Each row is a point on a landscape with many valleys, with its height.
From any point a ball rolls to the lowest of the 2 points nearest to it. It stops when none of these is lower. Distance is the straight distance between rows; heights are no part of it.
potik: [ 19 -24   8  -6  -8   4   6  10  18  -6  16  -7  -4 -13  -4  19  -5   0
  31   5  26  20   0 -12 -28  21  22  11]  h=126
Makuf: [ -4  -7   8 -19  17 -16  -9  11 -32   7  -8  25   1  14  -3  13   8   7
  25 -18  -4  -9   2  -9  30 -16  -1   4]  h=747
kip: [  9 -10  -3  -8  -8  -4   2  21   8  10  27 -10 -13 -34   3  -7  15  22
  30   6   3  13  30  -8  -7   3  29  10]  h=690
nizo: [  5   6 -19   0  -7 -25  15 -10 -16  14   9  -4  11  -1  15  -4  11  -2
 -15  11 -19  -2  -3  -1  16 -18 -16   3]  h=600
tuzi: [ -8  12  -1   1  -1   2   5  16   3 -15 -33  15  -2   7 -31  12  -9 -32
 -30 -16  -8 -14  12  24   7  -3 -15  -8]  h=163
Geti: [ 11   3  -5  -5   7 -15  -4 -14 -15  10  -4  -1  -4   3  -5  30  -9 -27
 -17   4 -22   6  -6  10 -10  -5 -21 -12]  h=494
sem: [-13 -15  15   5  -2  -9  -9 -11 -27  -6  -2  10  -2  22 -10  33  -8  -4
 -11  -3  -4 -21 -15   6  12  -4 -19  -4]  h=758
Neti: [ -2  15  17   2   5 -12  -9   4  -8 -22  -6   9  14  28  -7   4   9 -11
   4 -15   3 -31   3   5  14  -9 -22  21]  h=799
pul: [-26   9   3  -6  10   2   2   4  -9  -7 -14   8 -11   1  -1   8   5 -23
 -17  -7   2  13   3  14   4   0   7 -21]  h=98
zak: [  4  18  -4  -7   4   4 -20  -6 -20 -19   0  25 -11  17 -10 -28  -9 -12
  -3  -7   6 -19 -15   2  10  -8 -16  -8]  h=353
lofe: [ 11  20 -15  19  -1  15  -9 -22  22 -16 -25  -2  -1  -4  11 -30  -7  -4
 -33 -16 -11  -5  -1  17   4  -3 -27  -9]  h=306
disan: [ -3 -14  -5  -3  -7  -9  -6 -11  15  10  12  -4   5  -5   2  33   7  17
  11   0  -8  11  30   3  20   1   8  10]  h=169
nos: [ -6   5   4 -23   5   5   4  26 -20 -19   9  12  -9  11 -18  18  -4 -12
 -11 -24  24 -22   3  -5  -2   0 -17   0]  h=820
Lumol: [-13  28  15   7   3  -2 -25 -23 -17 -31 -17  12 -12  10  -1   3  25 -10
  -1  -4  17  -5  -8  14  26 -22 -10  26]  h=280
Lokor: [ -9   5  -1  -5 -15 -16  -7  25 -17  -2 -17   9  -2   4 -28  13 -13 -13
 -40   4   5  -8   1   8   3   0  -5  -7]  h=234
mepat: [-11 -12 -17   3 -22   3  26 -10   9  34 -11  -9   0 -13   6  -6   0  10
  -2  19  -6  26  -5  -4  -6  10  14 -15]  h=603
Zikuv: [  0   5  -6 -18  -8  -4  11  28 -24  -6 -14  13  13  13  -5 -18   6   2
 -16 -22   4 -25 -13 -21   3  -3   5   8]  h=626
gine: [ -1  35   9  10   4 -18 -17 -32 -15   0 -16  11 -11  13  -7   6  27 -18
  11   2   0   0   6  21  21 -30 -17  23]  h=248
Gafis: [ -2  -6   3   7 -16 -18  -9  -3 -12   0  31  -8   8  -1   3   2  -2  23
   9  23  -1  -9   3 -13  19  -7  -6  24]  h=505
Mabon: [-13  14  -9  11  -1   4 -25 -26  10 -18  -7 -10  -9  -1  26  -7  -2  -3
 -11  20 -15  17 -19  17   6  -9 -16  -1]  h=543
ludus: [-14  -9   0 -18  10 -12  -7  11 -43  16 -18  22 -12  21 -13   3  -3  -2
   6  -4  -2   2  -9   3  20 -17   4 -22]  h=764
fimu: [ 20  11 -16  -1 -15 -18  -9  10   6 -15  14 -14   8   8  -1  -5 -18  -3
  -5   5 -23 -18  -3   0  -7 -14 -34   3]  h=435
fod: [  1  16   5  28  13  -8  -8  -2   7  23 -25  -1 -12 -10  10  -3  -4  -9
 -16  19 -28  20   8  13 -21  -3  -1  -6]  h=565
zerop: [-15  -7  13  20  17  -3   5   1   1   5   7  -4   8   8  21   5   7   6
  12   4 -17  -9 -21   3  -4   6   9  -1]  h=609
Kosal: [ -9  25  -5  22  27   0  -4 -12   7 -12 -20  -6   4  12  25  -9  13 -23
   8  -9 -21  -9   5  32   7 -16 -17 -10]  h=631
bonu: [-13  12   8  10  16  -2 -12   4 -22 -17  14  13  12  27  11 -20   9   1
   7  12   4 -19 -22  -7  33 -16  -9  12]  h=316
Seb: [ -9  14 -18  -1  -6   8   0   4  23   0 -32   9  -2  11 -17  -4 -21 -23
 -28  -2  -1   6  -1  14   5   7 -16 -23]  h=237
Vid: [ -3   1   6  -7   5  15  15  -4  10 -22  -5   7  13  30  -6  17 -12 -13
   9 -29  12 -21 -15 -13  -9   6 -10   8]  h=724
banug: [ -9  25  20  36   4  -7 -10 -14  -5  -8 -25  -1  -1  -5  19 -21  18  -2
 -19   2  -8  -2   2  19   1 -10  -9  19]  h=545
tuvip: [ -3   2  -2  15   3   1 -15  -8  47  14  -5  -8 -10   3   5  -2 -14  12
   8  19  -8   2  23  11  -1  -1  -7  -3]  h=548
Fuso: [  9  29   1  12   9  -4  12  -7  27   7   6 -12  24  22  12  -9  10   2
  28  14  -6 -17   8  -5  -5  -5 -14  23]  h=566
gakil: [ 28 -12   7  -3   7  12   7  -3  28   6  -2  -6   9  15 -20  25 -18  -7
  10  -5  -5 -10  -5 -11 -28  19  -5  -1]  h=324
gava: [  7   6  -4 -19   5  -7   1  10 -24   6  11   9  -7   6   2 -22  -8   3
   8  13   7  -4 -29 -14 -12  -1   3 -11]  h=360
sefet: [-17 -25  12  16  -2  -2  10 -15 -17  23  11  -1   6   7  22  21  12  12
   8  18  -9  14 -20  -7   1   7  11   8]  h=563
zuto: [-12   6  -2 -20  -3  -1 -22  34 -15 -13  12  12 -17  31 -18  -4 -16   1
   4  -4  18 -13  -2 -15   4  -1 -23   0]  h=803
Sek: [ -8  17  17  22 -15  -3   2  -2   1  -5 -20  -5  20  -2  10  -7  19   5
 -19  -7   3 -24  16   6   4  -3   1  29]  h=515
kuf: [ -7  14   4   4 -23   2 -12 -16  25  -4   4   2  -6   4  -7  20  -9   7
  -1  18  28   0  20  -4   8  -5  -6  23]  h=392
Teza: [ 21 -10   6  -6  11 -11  -3 -15   6  15   3  -2   8  -4   4  29   9   8
  42   6 -20  14   0 -10  -9  -1  14  17]  h=660
zutam: [ 12   3   3  11 -11 -25  -1   2   6  18 -14   1  21  43 -17   3 -12  -2
   2   5  -6 -26   4 -10   6  -3 -18  15]  h=683
fov: [-14  -1  -2 -28   0  -4   5  42 -24 -13 -24  11   0  20  -3  -4   4  -2
   9 -23   6  -7 -17 -17  -2  -1  20  -7]  h=654
lage: [ -2 -29 -12 -16 -16  15  27  18  21 -16  13 -28  -8 -36 -12   5  -5   3
  -3   2   6  13  -1  -6 -20  19  22  -6]  h=601
kel: [-12  31  11   8  -1 -13  -6  10 -28  -9 -16  17   7  20 -16 -20  24  -8
  -7  -8  16 -24   1   5  17 -24 -18  10]  h=817
faneb: [  7 -25 -21  -6 -17   9  28  -1  16  21  20 -20  -5 -26   1  -8   1  10
   4  11   7  19  -2  -8  -8   6  18 -12]  h=562
sunin: [ 13  -9  19   6  11  14  -7 -24  17   8  -1  -9  -1  32 -11  38 -22 -12
  11   8   3   2  -6  -3 -14  12 -14   3]  h=376
gusoz: [ 13 -10 -13 -14   5 -17   9   2 -19  11   5  13  16  16   1   3   7  10
  23  -3 -11  -8 -19 -20  22 -11  -6   0]  h=723
lut: [  9 -16  -7 -12  19  13  21  22  -7   2  15   0  12  -3  15   9  20  -1
  27 -24   5   5  -7  -6  -7  10  23  -6]  h=716
vezup: [ -8   7  15 -10  -6  -8 -33  22 -22 -29   6   8  -6  -2  -2 -33   1  20
  -9   2  -3 -16  -3 -13   3   6  19   8]  h=560
pov: [ 12  29   8  35  17  18   5 -15  27 -14 -32 -16   4 -11  18 -15  -6  13
 -20 -14 -10  -1  15  13  -9   4 -17   6]  h=256
binit: [-21  21  -3 -10 -15 -15  -7  12 -24 -11 -12   7  -9   9  -6  -9  24 -10
 -17   0  30  -5  -1   0  11 -19  -9  15]  h=832
Veka: [  7   8  30  30  17  -2  12 -31 -26  15  -3   8  14   9  11   8  13  -5
  14   0  -5 -19   3   2   1  -8  -5  15]  h=477
Mal: [-17   3 -11  -4 -13   6   0 -18  -3  13   5  12   5   4   5  -9  13   9
   5   5  31  11   3  -6  29  -4  -7   5]  h=238
Gegu: [ -4   6  12  21   0   8  11   3 -17 -12  -5   2  16   3   2  -5   8  -7
 -29 -22  -1 -35  -3  15  -1   1  -7   2]  h=466
Tutef: [ 21   7   2  -3  10  23  -1   5  19  -9 -13  -6 -13 -33 -25  -2 -29  -3
 -23   1 -11  15   2  -5 -23  16   5 -15]  h=459
somel: [-20  20   1   4  -5   2  11  10   1   1  12  -6   2 -11  14 -20  29   5
 -11  10  25  -7   4   0  -5  -4   3  16]  h=410
gure: [ 13   1 -10  -5 -17 -19  10  -7  10  18 -13 -12  18  29  -1   9  -9  -4
   8  24  -2   2 -11 -14 -11  -7 -18  12]  h=643
zisez: [  0 -10 -15   1 -13  23   6   6  52   3  -1  -5 -12 -16 -25  11 -26   4
  -9   9  10  25  18   7  -5  21   2 -16]  h=541
Kabol: [-10  12 -15 -17   7  -7 -13   5   1  -3  17  -5  -2 -17  17 -18   9   9
   0   0 -10   8  11   1  11  -8   9 -13]  h=419
doto: [  8  15   5  -7  19  -1   1  -2 -10  14  20   3  -1   2  11 -19   9  -8
  23  16  11   5 -13  -2 -22   3   4  -9]  h=406
tasov: [  4  14 -20 -14  -4 -12 -12   8   8 -14  13  -5  -3 -12   6 -27  -4   5
   3   2 -14 -11  -4  -2   5 -15 -18  -5]  h=368
fek: [  7 -24   0  -6  -2  -9 -14  13  13  10  10   9   3  16 -14  30 -12  13
   3  -7 -11  -4  14   0  24   6  -6  -3]  h=124
Pesen: [-16  19 -10  23   8  -6   5 -13 -12 -19  -9   4  12  17  16  -9  20 -20
  -6 -11  -9 -20   0  30  36 -23 -22   3]  h=596
kab: [ -9  25   6  23   1  -7 -28 -18 -12 -12 -22   4 -21 -14   4 -26  22  -8
 -37   8  -5   9   6  24  -5  -8   7   3]  h=564
toma: [ -1   7  11  18   2  16   6 -42 -14  -4  -3  -3   1 -15  27  -2   3   0
  -8   5  -3  14 -21   0  -2   3  -2   7]  h=476
nobo: [ -2  23   7  11   6  -5   0   8 -26   7  14  13  12  -4  14 -37  25   4
  -4  -3  12 -18   9  -1  10  -6   5  12]  h=355
ruvon: [ 23 -27  -1   4   0  17   5  -3  26   5  13  -5   5 -19  -2  -9  -7  29
  17 -18  -5  -4   5 -13   0  15  14   3]  h=653
mezen: [ -3  17  -2 -11  -1   2   5   1 -19   4  20  19   5   3   0 -22  19   7
  13   1  32  -6   0 -18  30  -6  -4  17]  h=300
lel: [-20  -2   8 -12  10  -8 -11  35  -6  -9  14  -9  -2 -15   9   8  10  11
   6   2 -10  -4   6  -2 -19   9  23   5]  h=510
nukiz: [ -1 -10  -1 -18  12  33   6  14   0 -14   6  11  -6  -7 -12 -21  -6 -10
 -10 -33  25  17  15   1  -5  25  24 -23]  h=523
rap: [ 14  19   5  22  -7  16  -6 -24  47 -20 -21 -18   6  -7  14  -8  -7  19
   1  -8  -8  -4  19   1  -1   2 -17   8]  h=299
Daf: [ 14  -8   3   6 -13   2  17 -13  44 -14  -9 -38  13 -15   8   1 -19  34
  22  13 -24 -15 -12 -10  -6  -8   6  12]  h=662
vukik: [ -5  21 -11   5 -11  -5 -34 -18  -3 -39 -22  16 -12   7  -4 -28  22  -1
 -10  -6  12  -3  -6  12  36 -17  -7  22]  h=311
ped: [  8   8 -29   5 -21   1 -20 -11   2 -29 -24  -2   9  -8   5 -31  -7  -4
 -29 -17 -14  -8  -9  12  14 -13 -20  -5]  h=354
gok: [-12 -11   1  20   1  12   8  -5  23 -10  16 -36   1  -5  23  10 -12   3
 -16  15 -18  -7  -3   5  -6   9 -14  -7]  h=420
Lozu: [ -5  16   4   9  18  14   0 -14  23  18   1   5  -2  -2  17  -2  14   4
  30  -5  10  11  15   0   6   4   3  10]  h=619
lefoz: [ 16 -18   0  -9   4  21  -8  10   8  -1   6   7 -14 -15 -28  -9 -33 -15
 -17  -7  -4   9 -13  -8 -23  28  18 -24]  h=485
ropi: [  5 -16  14  17  -1  -9   6   3  -3  13   0   4  20  38 -14  19  -8  -4
  -6   2  -5 -32  -6   5   4   1 -16  -5]  h=721
tis: [-15   7 -16 -11   1  14  10 -15   6 -12  16  -8   3 -20  30 -15  18  20
   4  -4  -2  11   7  -1  16   0   7   2]  h=460
Mon: [  4 -23 -28 -34 -10   5   2  35 -10  -3  25  -2 -15   2 -15 -11 -14  23
  13   1  20   5  -4 -25  11   4   0 -15]  h=595
taku: [ -8   8  -6   3  -4  -9  10   6 -16  -5 -21  -6  13 -13  14 -11  16 -12
 -27 -22 -16 -16  -4  14   6 -13  -2  -7]  h=513
zolaf: [  7   2   8  16  -5  -6   5  -6  27   2  14 -21  18   4  13  -6  -1  18
   8  22  -6 -28   9  -2  -8   0  -8  14]  h=512
talo: [ -2   5  -8 -18 -16  -7 -11  26 -21 -34   2   7   4  -1  -9 -28  -5  12
 -26 -16   0 -33  -6 -16   7   0   6  11]  h=591
Dupig: [  2 -13  -7 -18  14  23  -5  13  -9 -12 -12  18 -13  -3 -24 -22 -16 -19
 -15 -20   4  18  -9  -7 -11  21  23 -31]  h=507
bemi: [  3 -15  -7 -17  20  15  16  13   0   2  -9  11  10   6   1  -5   8   5
  14 -32 -20 -11 -16 -10  13   7  20 -11]  h=691
vaduv: [ 12  -2   3  13   1 -25 -13  -9   1  23  -8  -5  -4  -2   8  13 -10  -2
  -5  21 -37   5   2  12  -4  -3  -8  -4]  h=533
Tafo: [  7 -11   9  22  11  17  15 -33  24   2  19 -46   9  10  27  16 -13  16
  11  21 -14  -4 -10   1  -3   6 -12   7]  h=500
dorem: [ 14 -23   8  11   4  10  11   6  35   3 -19 -22   1 -20  -7  15 -18   6
  -9  12 -26  14 -17  -6 -29  23  22  -3]  h=272
Gonef: [  3 -23   0  -1   6  -9  17  17  -8  37  17   3  -6  20  -9  19   8 -10
  18  13  12  10  -9  -4 -14   0   5  -5]  h=317
revi: [ -6   3 -13 -17 -17  -3  -4 -11  13 -16  10 -10   8 -10  21 -16 -12  27
  27  17  -7   5 -14 -21  25 -15   3  13]  h=544
zez: [-23  -9   6 -18  11  -7 -11  33 -29  -3   3  24 -20  25 -16 -10  -1   6
   1  -9  18  -8  -7  -6  17  -5  -7 -18]  h=784
kipe: [ 20 -28   7  18   2  14  13 -19  20  16  24  -8   6 -16   8  11   1  17
  29  -1   9  12  21  -4  -8  14   7  13]  h=641
vomi: [  6 -14  -4   1  -6  21 -10   4  20  11  -3  14 -13  -6 -24   9 -23 -16
   6   7  23  40  15   2 -10  28   7 -15]  h=569
nis: [ -3   0 -13  -7 -28  -9   5 -10  36  -8  -3 -30   8   3  12 -20 -26  22
  29  26 -12 -15 -19 -17   3 -12   1   0]  h=602
Zadu: [ -1  -1 -17 -13 -10   9  14 -12  14   0  28 -16   6 -28  15 -18  -1  32
  24   4  -3  -1   1 -11  13  -8   2  10]  h=502
koti: [  0  12   7  11   7   1 -14 -21  -7   5  -1  15   0  17   1 -12  -8  -9
  -5   9   2  -5 -13   1   0  -6 -13  -1]  h=398
Gef: [ 25   0  -6 -32   9 -12 -19  24   3   0 -12  21  -4  -2 -33 -11 -10  -3
   4 -19 -13  -8  10 -10 -18   0   5  -7]  h=365
nire: [-37   1  22   6  10  11   0  -9 -22  -9 -15  20  -8   6   4   3  14  -6
   6 -16   2  -7 -16  18  11  -3   8 -18]  h=170
Pizug: [  5 -17  17  10   6   0  15   0 -34  18   1   3   6 -15  -6  18   7  -5
 -11  -2   5  -2 -18  -5 -17  13  18   1]  h=350
Limit: [ 19  22  -8   2  -7 -10   7 -21  23   9 -18 -22  21  18  11   8  -7  -6
  20  12 -14  -8   4  -7  -6  -7 -26   9]  h=606
relu: [-14  -7 -18 -15 -22  -5   4   4 -13  14  12   9  -7  -7  -1   3  13  14
  -5   2  29  25  20  -9  19  -3  11  -2]  h=168
duvos: [ 15   2  -4 -12  16  -3   6   1  12  23  15  -5 -11  -4 -16  26  -9 -21
   8   4  -4  26  10   2 -27  11  -1 -11]  h=437
Nulut: [ -1 -10  14   1 -10 -11   5   4 -39  19 -11  12  -5  -5 -19  21  -2 -11
 -29  10   3   6  -5   2  -4  -2   5  -5]  h=295
zari: [  2   6  -8  -1 -15 -34 -13  -5 -23   5  14  -4   6  13   7  13   4   0
  -2  19 -10 -10 -10   1  16 -20 -27  11]  h=557
bizi: [-11  28  18  19  13  -6   1 -20 -13  13 -27  20 -10  19  -5   2  22 -25
   5  -2  -2  -5  10  25   8 -26 -18  -5]  h=207
pigiz: [ 14 -24  -5 -14 -13   2  17  21   5  -4  30 -10 -11 -18 -15  16  -9 -13
  15   2  39  22  12  -6 -25  26   3  -4]  h=171
vibu: [ 12 -29  -6 -16  -9  23  -3  22   6 -25  19   7  -8 -16 -14 -12 -10   6
   2 -27  27   2   6 -10   0  23  22  -7]  h=542
ful: [ 19  -3  -7 -30  14  -2  -2  16 -10   5 -12  17 -10   5 -29  14  -8 -21
  18 -23  -1  11   3  -2  -8  -3   2 -16]  h=334
puve: [  9  -7 -11 -11 -29   7   6  -2  13   1   5   1  -2 -18 -15 -15 -11  14
 -21  -1  12  -3  17  -2   1   3  -3  -4]  h=475
fudob: [  4   2 -13 -19  -3  -4  -7  28  13 -12 -18  14  -2  13 -21 -21 -14  -7
 -15 -26 -19 -17  11  -7  -3   0  -2 -15]  h=409
Sori: [-12  17 -12  15 -20   1 -12 -26   8  -4   7 -10  -8  -8  23 -30   4   9
 -14  34  13   7 -11  12  10 -13 -21   2]  h=584
mada: [  1   3  -1  13  -8  18   2  -2  45   2 -16 -19  -4 -27  -6  -2 -24  20
  -7  17  -9  15  20   8 -15   8  -1  -9]  h=501
zana: [-13   9  -4  -4 -37   0  -3  -7  21  -7  -8  -5  -9 -20 -13  -2   0  11
 -22   8  19  13  28   1   6  -2   7  11]  h=434
fum: [-18  15   2  16  12  -3 -38  -8 -10 -28 -13   9 -22   5   2 -23   6 -15
 -17   6 -12  -2  -8  30  12 -10   0 -17]  h=581
vano: [  2  20  21  20   2  -7  -9 -38 -17   4  -2   4   5   8  15  -4   6  -6
   8  17  -1  -3 -17  -1  -8  -8  -8  21]  h=438
leba: [ -9  -5  19  22  13 -14  13 -13 -22  28   2  13  12   0   9  13  22  -6
   9 -14  -1  -6  14   9  12 -13   9  15]  h=511
zoza: [  1   1 -14  -2  -7  15 -11   5  -1 -21 -13  16   5   0  -4 -23 -13   0
 -25 -23 -19 -18   1   3  14   5  -4 -20]  h=408
Neni: [  9 -12  -7  -5  -6   7  19 -34  21   6  16 -28  12   3  19  23  -5  14
  28  17 -13   9 -15 -18   6  -4  -5  17]  h=561
zaf: [ -5  -3  14 -12  16   1 -29  27 -10 -18   6   7  -7 -12  -5 -14   3   3
   1 -10   6   0   3  -3 -12  10  25 -10]  h=536
Pubot: [ -5  20   0 -23 -12  -2  -6   6 -11 -12   6   1  -8  -1 -16  13  12 -12
  -6 -17  32  -4   5  -8  -2  -5 -15  16]  h=833
napo: [  3 -14  -7  -2   7   6  25  19  22  20  23 -13  -7  10  -9  22   0  -9
  12  21   7   3  -4  -3 -28  10   0 -12]  h=385
zezul: [ -5 -27   3  -2  -4  -3  -5  24  -2  17  16  15  -8  10 -15   6   0  12
   1   8   6   5   7  -1  -2  13  12 -12]  h=226
muluk: [-30   4   8   4  13   4 -11   5 -29 -19   0  16   2  12  10 -31  14   1
  -1 -10   7 -15 -16   8  29  -7  14 -12]  h=241
por: [ -6 -20   8  10 -18   9  16   9  33  -3  17 -20   5  -5  -5  11  -7  23
   5  10  12 -13   9  -2 -16  11   2   8]  h=574
Rutop: [ 10  11 -18 -20   2   3 -16  11  -4 -10  13  15 -10  13  -2 -38 -18  -2
   6   5  -6  -8 -24 -11  -2  -7 -19 -16]  h=298
suk: [ -3  -1  35   2   9   0  -9 -18  -6   0  -3   7 -13  13 -16  35  -8 -24
   3   3  11   2   7   8 -11   2  -7  11]  h=418
tose: [ 12 -15  -2 -33  13  -3   3  30 -40   6   7  11 -21   2 -22  17 -12 -18
   5 -11  17  19  -4  -9  -7   4   6 -25]  h=304
gevem: [ 18 -24  18  -7  11   5   9  11   7   4  -1   6   8  15 -11  31  -9 -10
  20 -12  -3  -4 -21 -13 -22  17  21   6]  h=267
Dafed: [  7 -14 -29 -35  -1   8  14  35 -21  11  11  -2  -7  -1 -12 -13  13   6
   9 -14  30  25   8 -20   6  -2  17 -24]  h=623
tesu: [ -2   0  20  15  -6 -12   5   2  10  -4  28 -20  22  12  14  -5   0  18
  24  31   4 -29   1 -10  17  -6  -2  33]  h=448
tifo: [-21  -2  -2  10  -5  -4  17 -29 -27  13  18  -1   1 -10  28   4  13   5
   1  14   2  20 -10  -4   7   3   1  12]  h=517
Pazig: [ 12 -24 -14 -31  -1  19 -18  13  -7 -13  24  12  -8  -1 -12 -14 -18  15
   3 -12   6  -4  -8 -20  10   7   0 -15]  h=568
suv: [ 12   9  12   7  -9   7  -6 -35  30 -13  -4 -11  14   1  -3  14 -10   5
   1  -2   9  -6  12  -7  -1   5 -15  22]  h=347
ren: [ -6  11  19   0   6 -14  -7  21  -3  13   2  -4  -4  -9  -1  17  13  -6
   4   5  -2   5  12   5 -25   2  11   8]  h=480
Kurep: [-25  30 -20 -14  -4 -10 -22   2 -16  -5 -16  10 -23  14  -5 -21  24 -11
 -23  11  22  18   1  12  19 -20  -2  -6]  h=845
nage: [-10 -23 -15  -6  -7   4  -1 -17  -7  23   0  13   3 -19   3  23  11  10
   0  -7   6  32  21  -1  15   4  19   2]  h=96
Dar: [ 11 -33   3  15 -19   9  20  -7  35   6  22 -14   0 -16  -6  25  -9  23
   3   9  18  10  32   2   0  20   1  10]  h=614
zafe: [ 15  16  -1 -20  10   1   4 -13  -9  12 -10   4 -10  -2  -5  25 -17 -29
   4   7  -2  24 -14   0 -18   2  -9 -10]  h=464
Sudob: [ 12 -33 -14 -37  -2   3  10  38 -21   2  21 -12  -7 -17 -14 -18   5  12
   0  -3  13  10   7 -16 -12  12  40 -20]  h=646
Lorov: [  9 -15 -16 -10  -9  17  13  13   0  15  21  -8  -1 -21  -5 -14   1   4
 -21   2   3   7   8   0  -4   8  11 -21]  h=519
Bos: [ -9  20  -6  20  12  -1 -11 -26  -9  -9 -44   3  -2   3  23  -9  11 -24
  -3  -9 -20  11 -11  32   8 -19  -8 -13]  h=651
zanu: [ -4 -12  -7 -34  11   9   3  24 -12 -16  21   8  -8 -12   7  14  15  -1
  25 -26  16   6   7  -5  -4  -1  18  -3]  h=731
Gebu: [-20   6  -6  22   3  -2 -12  -6  25  16  -7   4   2  20  15  -4   9   7
  10   9   2   1  18  15  11   0  -5  -2]  h=588
Sol: [ 20 -12 -18  16  -2 -16   1   3  12   1   5 -22  16 -11  18 -19  -1  14
 -11  -1 -41 -19   3  10   6  -5 -10  -2]  h=567
Zar: [-17  18   8 -16  13   2  -1   8   9 -12 -24   6   2  32  -3  15   2 -22
  14 -17  16  -5  -7  -6  -9  -4  -2   2]  h=702
Vutag: [  8  17  -2  15   2   3  -9 -14  17   4 -26  -7 -13 -25  13 -26 -14  -1
 -26  16 -21  31   6  14 -18   4  -2 -10]  h=582
Ves: [ 20 -22   0  -5   1  15  13   3  20   6  -4  -5   7  -7  -1  10  -8   9
  22   2  -8  15 -25 -13 -33  19  31  -1]  h=197
nusu: [  1   5   1 -10  13  -9   0  -6  -3  23   7  13  -1   4  13  10  14  -1
  40   5  15  25   8 -12   0  -8  15  15]  h=639
zis: [-18  -6  -9  -3   6   8  12 -15   3  15 -20   8  -8 -13   4  25   3 -12
 -12  -8  -6  28  15   8   6   6  15 -11]  h=28
petir: [-22  -2   8 -20   4  -6  20  24 -20   5 -25  11   4  32  -7  19   1 -22
   8 -14  11 -11 -15  -5  -1  -6   2  -4]  h=679
nok: [ -7   5  29   3  -1 -17 -14 -15 -25 -20  -2   4   9  20   3  29  -1 -17
   7  -4  -8 -20 -11   4  21 -17 -16  19]  h=780
Pife: [ -1  11   3  19   9  16   3  -2  12   9 -17  -9 -17 -37   3 -15  -4  -5
 -30   5  -2  41  23  10 -24  17  18  -7]  h=598
vosiv: [-10   7  19   5   9 -12 -11   6  -1 -21  18   6  19  23   5 -12  -1  10
  27  13   2 -25 -17 -21  23  -4  -6  30]  h=379
selu: [  3 -23  10  20   6   4  13  -9  19  -2   2 -29   2 -25  10  33 -15  11
 -15  10 -24   8  -4   7 -17  14   7  -3]  h=340
vap: [ 10 -26  -2  -2  -3   5  12  34 -16   3  16  -1  -8 -20 -21  13  -7 -17
  -8  -6  29  31   7   7 -21  29  25  -9]  h=210
Lomul: [  7 -19  21  16   3  13  11 -11 -15   4  10   1  14 -17  -1  11   8   4
 -28 -17   9 -17   3   0  -9  10   6   9]  h=407
Bagi: [ -1  21 -21   9  -1 -14   5 -10 -25  -8   0   0  14  -6  17 -18  15 -15
 -13  -9 -22 -12 -10  16  26 -27 -22  -7]  h=555
rezed: [  8  13  -3  -8   4  11  -3   5  16 -10  -6 -10  -4 -19  -4   5 -11  -7
  -8 -10 -12  -1   3   2 -20   8  -3  -9]  h=430
vabos: [ 15 -17 -11  13   0   5   1 -11  24  15   0  -8  11 -10   1  -5  -8  24
  -5  -7 -29  -9   4   2   5   1  -3  -7]  h=615
pekad: [ 10 -18   2 -16  11 -13  10  12 -41  34  21  15 -12   1  -7  12   2  -8
  10   5  14  20  -1  -9 -14   4  14 -14]  h=341
pode: [ 24  11 -19  18 -10 -12   3  -3  20  -7  -6 -28  13  -3   9  -8 -13 -10
 -16   2 -29 -19   7  12 -14 -13 -29   2]  h=498
Paluk: [ -8  -8  18  25   0   3  10   2 -15  20  10   1 -13 -22   6  -3  12  -4
 -26  13  15  20  19   9 -21  21  18   7]  h=644
Deg: [  9   4  28   9  12  -9 -13 -15 -19   6  20   4 -11  -5  -4  31   6  -6
   5  13  10   5   4  -1 -22   2   8  15]  h=449
Mir: [ 29   0  -7 -14   3  12  10  -5  30 -11  -1 -12   4 -10  -7   3 -28  -2
   3 -11 -21 -16 -13 -10 -25   7 -14  -4]  h=384
bofa: [ 15 -22  -4  -2  11 -11  15 -13  -8  26  -9   8   5  15   0  23   5   0
  26  -6 -25  -1 -15  -5   6  -2  12  -4]  h=689
Sidub: [-12 -12  -5   6  14   3   8   6  18  -7   4  -5  24   9  22  -8  13  16
  17 -11 -23 -16 -13  -5  15   7  19  -3]  h=652
taza: [-10  14  -7   9 -22  -9  -7 -24  -4  13   0  -3 -15  -7   2  -6   5   0
 -31  30   7  24   6  10  -4  -7 -14   8]  h=624
Nuda: [ 17 -33  -5 -18 -18  -3   6  24  -3   5  24 -11   1 -27  -4 -19   4  26
  25  -2  23  17   8 -15  -8  10  38   1]  h=669
sez: [-12  -3   5  30  -2  -4 -14 -10  10 -17   2 -16  10  -1  29   5  -4   3
 -22  17 -25  -6  -9  22   0  -6 -21   4]  h=493
zubo: [ -5   7  16  21   2  14  18   6   6  18  -9  -4   4 -24   9   0   5  11
 -18  -3   3  16  20  11 -20  14  21   2]  h=618
Gebot: [-22  17   8   3  16  -5  14  -9 -14  11 -34  24 -17   9 -16  22  11 -27
   8 -17  -4   7  12  22   8 -14   1 -16]  h=159

Where does a ball stop that starts at each point below?
binit: tesu
Pubot: mada
lut: Rutop
Dafed: Ves
Vid: Ves
zubo: Gonef
Paluk: Gonef

Call two points neighbours if one is among the 2 nearest of the other. Go from one point of each pair to the other, from neighbour to neighbour, staying as low as possible. Name the highest point that can't be avoided.
tuzi, fek: Seb
zis, fek: disan
pov, zis: fudob
